The views of a scene show one set of named points, each view turned or mirrored, shifted and resized as a whole, with a little noise and some points left out.
In the rows, zero is written as 100.

Scene 1
View 1
Q_410: 110; 66; 103; 94; 138; 91; 103; 104; 73; 107; 117; 98; 106; 99; 87; 110; 79; 93; 93; 90; 98; 132
Q_592: 97; 84; 135; 115; 111; 85; 93; 102; 65; 107; 120; 78; 100; 68; 94; 126; 91; 84; 103; 98; 92; 96
Q_677: 101; 90; 137; 123; 109; 90; 101; 105; 79; 110; 123; 78; 101; 66; 86; 116; 92; 80; 100; 91; 88; 102
Q_471: 102; 67; 132; 117; 140; 94; 108; 107; 46; 119; 107; 87; 105; 75; 87; 134; 97; 79; 107; 98; 93; 114
Q_579: 120; 98; 113; 88; 123; 83; 104; 124; 74; 96; 124; 98; 88; 69; 122; 70; 98; 77; 82; 80; 105; 117
Q_95: 104; 62; 114; 92; 99; 99; 85; 101; 115; 98; 118; 83; 108; 89; 96; 98; 112; 93; 108; 97; 79; 121
Q_680: 106; 105; 117; 89; 102; 83; 97; 118; 110; 91; 137; 89; 100; 83; 112; 71; 86; 84; 90; 80; 99; 109
Q_493: 106; 55; 120; 121; 143; 107; 119; 106; 80; 123; 109; 92; 116; 95; 58; 124; 91; 84; 105; 87; 82; 142
Q_719: 107; 70; 111; 86; 119; 92; 95; 111; 91; 100; 118; 92; 106; 91; 106; 94; 102; 88; 102; 92; 93; 124
Q_496: 109; 68; 105; 94; 72; 95; 69; 86; 132; 90; 128; 76; 98; 80; 91; 96; 107; 104; 96; 98; 73; 114
Q_302: 101; 51; 111; 102; 99; 97; 76; 82; 103; 103; 117; 78; 109; 91; 78; 129; 99; 105; 108; 107; 76; 118
Q_777: 120; 43; 97; 78; 118; 104; 88; 106; 102; 99; 107; 94; 102; 90; 105; 87; 130; 93; 103; 97; 81; 143
Q_482: 119; 74; 102; 68; 108; 95; 91; 122; 112; 88; 119; 96; 96; 83; 129; 56; 127; 84; 96; 86; 92; 130
Q_554: 91; 86; 136; 112; 130; 90; 111; 114; 76; 112; 122; 86; 116; 90; 87; 117; 80; 79; 109; 89; 96; 111
Q_445: 125; 49; 94; 53; 139; 99; 98; 130; 83; 95; 100; 108; 97; 89; 141; 59; 144; 79; 103; 92; 97; 146
Q_70: 104; 87; 120; 87; 106; 77; 81; 106; 67; 92; 122; 84; 93; 71; 124; 104; 97; 89; 97; 101; 102; 94
Q_330: 116; 75; 117; 95; 122; 98; 106; 121; 88; 104; 114; 94; 98; 74; 107; 80; 118; 77; 96; 86; 90; 129
Q_745: 117; 70; 121; 108; 111; 99; 97; 109; 84; 107; 113; 86; 93; 63; 96; 98; 121; 81; 97; 92; 82; 121
Q_780: 112; 61; 105; 70; 89; 87; 63; 99; 93; 85; 115; 82; 90; 73; 131; 92; 129; 97; 102; 108; 88; 106
View 2
Q_445: 120; 85; 97; 80; 125; 80; 71; 74; 122; 84; 92; 73; 127; 81; 53; 33; 122; 126; 103; 86; 84; 95
Q_780: 115; 74; 99; 112; 121; 86; 90; 82; 92; 81; 104; 103; 110; 67; 118; 74; 127; 101; 113; 109; 90; 80
Q_493: 71; 106; 130; 93; 122; 139; 87; 86; 90; 158; 105; 77; 133; 72; 64; 81; 74; 92; 71; 125; 75; 75
Q_592: 107; 102; 109; 93; 119; 136; 114; 100; 87; 128; 96; 102; 108; 64; 114; 98; 90; 81; 97; 126; 80; 58
Q_482: 109; 97; 109; 99; 117; 84; 63; 85; 111; 75; 90; 60; 114; 71; 85; 69; 124; 119; 117; 92; 94; 80
Q_677: 98; 113; 118; 97; 119; 138; 105; 99; 89; 124; 92; 91; 108; 60; 107; 103; 88; 83; 96; 125; 80; 51
Q_680: 109; 113; 113; 93; 107; 109; 75; 110; 101; 99; 85; 51; 101; 69; 112; 103; 105; 105; 122; 100; 104; 65
Q_745: 92; 106; 118; 101; 122; 115; 89; 78; 98; 101; 95; 96; 112; 60; 87; 81; 98; 100; 97; 118; 73; 61
Q_579: 120; 115; 103; 70; 107; 110; 85; 98; 112; 97; 82; 75; 95; 72; 90; 80; 92; 122; 121; 99; 90; 64
Q_496: 80; 85; 125; 135; 114; 92; 66; 84; 80; 94; 110; 79; 112; 61; 127; 103; 117; 97; 110; 117; 98; 78
Q_777: 88; 82; 116; 108; 123; 89; 68; 71; 99; 102; 107; 79; 129; 73; 75; 60; 114; 111; 95; 106; 84; 92
Q_302: 77; 75; 123; 125; 121; 110; 86; 84; 73; 133; 120; 92; 128; 68; 114; 93; 104; 84; 88; 129; 90; 85
Q_554: 104; 108; 114; 86; 119; 141; 102; 110; 93; 144; 93; 70; 121; 73; 94; 93; 90; 81; 90; 118; 89; 65
Q_70: 126; 90; 96; 87; 114; 112; 107; 103; 95; 107; 95; 99; 101; 71; 121; 86; 105; 98; 114; 112; 92; 69
Q_95: 89; 88; 120; 120; 123; 104; 76; 87; 88; 107; 105; 72; 126; 66; 102; 87; 117; 91; 96; 114; 91; 78
View 3
Q_780: 94; 122; 123; 124; 117; 125; 91; 109; 122; 121; 127; 88; 99; 105; 118; 138; 110; 95; 131; 124; 108; 78
Q_445: 84; 99; 90; 139; 79; 141; 87; 97; 158; 117; 121; 79; 106; 81; 131; 123; 91; 123; 88; 167; 116; 81
Q_330: 93; 98; 91; 123; 99; 109; 114; 95; 133; 101; 91; 92; 108; 77; 118; 131; 107; 98; 91; 128; 109; 71
Q_554: 113; 98; 75; 102; 113; 85; 117; 92; 117; 108; 81; 122; 107; 77; 138; 115; 125; 91; 94; 89; 117; 86
Q_719: 102; 100; 93; 114; 113; 109; 105; 97; 129; 109; 104; 107; 105; 88; 129; 120; 104; 95; 96; 121; 118; 83
Q_95: 94; 94; 103; 107; 124; 107; 98; 96; 114; 102; 113; 98; 106; 103; 122; 136; 97; 83; 97; 112; 120; 89
Q_677: 105; 106; 93; 103; 118; 85; 125; 98; 112; 101; 78; 112; 107; 81; 118; 129; 133; 83; 108; 83; 103; 72
Q_680: 119; 113; 97; 132; 132; 99; 127; 102; 111; 112; 90; 106; 101; 74; 123; 126; 93; 73; 104; 136; 128; 60
Q_579: 111; 119; 94; 136; 106; 109; 128; 104; 138; 113; 84; 105; 103; 64; 120; 114; 110; 97; 104; 142; 109; 55
Q_70: 114; 128; 106; 122; 117; 107; 110; 109; 122; 126; 102; 111; 99; 84; 128; 119; 128; 96; 130; 110; 108; 72
Q_745: 87; 100; 102; 111; 103; 106; 113; 97; 128; 97; 92; 94; 109; 89; 109; 137; 119; 94; 99; 108; 98; 72
Q_592: 108; 113; 96; 101; 115; 89; 118; 101; 116; 110; 86; 117; 105; 85; 124; 123; 140; 91; 118; 78; 101; 78
Q_482: 95; 105; 103; 140; 110; 124; 103; 100; 129; 111; 112; 81; 104; 84; 120; 136; 82; 93; 98; 160; 124; 68
Q_777: 82; 90; 103; 111; 104; 126; 91; 95; 141; 98; 122; 90; 108; 103; 119; 130; 90; 101; 85; 133; 111; 89
Q_496: 95; 102; 127; 105; 147; 108; 105; 103; 103; 96; 121; 98; 103; 117; 105; 145; 87; 63; 108; 112; 115; 78
Q_493: 91; 73; 75; 81; 102; 91; 114; 84; 137; 81; 84; 123; 115; 90; 126; 112; 117; 97; 64; 83; 103; 97
Q_302: 94; 94; 112; 84; 133; 103; 96; 98; 115; 96; 119; 115; 107; 120; 120; 128; 107; 81; 100; 83; 108; 99
Q_410: 108; 97; 87; 97; 112; 105; 114; 96; 145; 100; 98; 131; 107; 88; 133; 96; 107; 99; 82; 110; 109; 88
Q_471: 99; 100; 81; 93; 92; 93; 112; 94; 137; 104; 83; 121; 110; 82; 130; 111; 147; 109; 99; 74; 94; 89
View 4
Q_70: 107; 113; 76; 78; 71; 105; 102; 89; 104; 107; 127; 98; 73; 109; 77; 98; 105; 131; 118; 97; 131; 117
Q_677: 108; 115; 75; 70; 61; 65; 118; 111; 101; 107; 143; 99; 86; 107; 103; 90; 123; 101; 127; 93; 109; 112
Q_745: 100; 115; 85; 77; 61; 83; 101; 103; 103; 91; 129; 90; 77; 112; 109; 133; 121; 93; 123; 104; 112; 106
Q_579: 114; 91; 98; 74; 80; 83; 100; 92; 82; 99; 96; 109; 74; 94; 95; 128; 106; 124; 128; 110; 136; 124
Q_410: 90; 104; 99; 65; 65; 93; 87; 86; 94; 129; 104; 92; 117; 110; 115; 99; 115; 101; 136; 111; 107; 101
Q_719: 102; 98; 99; 79; 75; 98; 95; 92; 108; 109; 113; 90; 100; 121; 106; 118; 110; 106; 123; 102; 124; 100
Q_592: 103; 123; 69; 69; 59; 79; 110; 99; 100; 112; 143; 96; 85; 107; 96; 82; 118; 111; 124; 95; 109; 112
Q_95: 101; 101; 98; 85; 70; 105; 103; 111; 131; 107; 131; 84; 98; 137; 101; 127; 116; 87; 123; 93; 124; 93
Q_493: 88; 114; 94; 64; 56; 62; 93; 95; 96; 118; 123; 84; 127; 115; 145; 100; 130; 74; 133; 110; 83; 88
Q_482: 112; 81; 115; 91; 89; 111; 94; 96; 113; 89; 97; 94; 80; 124; 96; 162; 102; 108; 119; 105; 147; 105
Q_780: 100; 114; 83; 90; 69; 135; 93; 94; 127; 95; 129; 84; 64; 130; 73; 135; 104; 115; 112; 98; 137; 105
Q_471: 95; 133; 69; 67; 56; 68; 94; 78; 86; 107; 135; 87; 99; 103; 124; 83; 122; 107; 116; 109; 88; 98
Q_496: 97; 99; 97; 82; 60; 121; 113; 134; 145; 115; 138; 88; 84; 140; 77; 133; 120; 77; 138; 84; 131; 104
Q_554: 109; 105; 87; 71; 73; 63; 110; 95; 99; 117; 130; 96; 113; 112; 117; 78; 117; 109; 123; 96; 108; 102
Q_330: 109; 98; 99; 81; 76; 81; 97; 95; 97; 90; 110; 94; 84; 111; 116; 139; 114; 101; 121; 108; 122; 105
Q_680: 121; 76; 107; 78; 85; 86; 118; 116; 108; 113; 110; 110; 88; 112; 85; 118; 107; 114; 135; 91; 146; 120
Q_777: 90; 103; 106; 85; 70; 117; 80; 90; 118; 97; 107; 78; 96; 132; 114; 155; 112; 87; 120; 111; 119; 88

Which points are out of place in each view (at most two, in the order of its rows)? Write - if all are in place.
view 1: Q_554, Q_780
view 2: Q_496
view 3: Q_95
view 4: Q_592
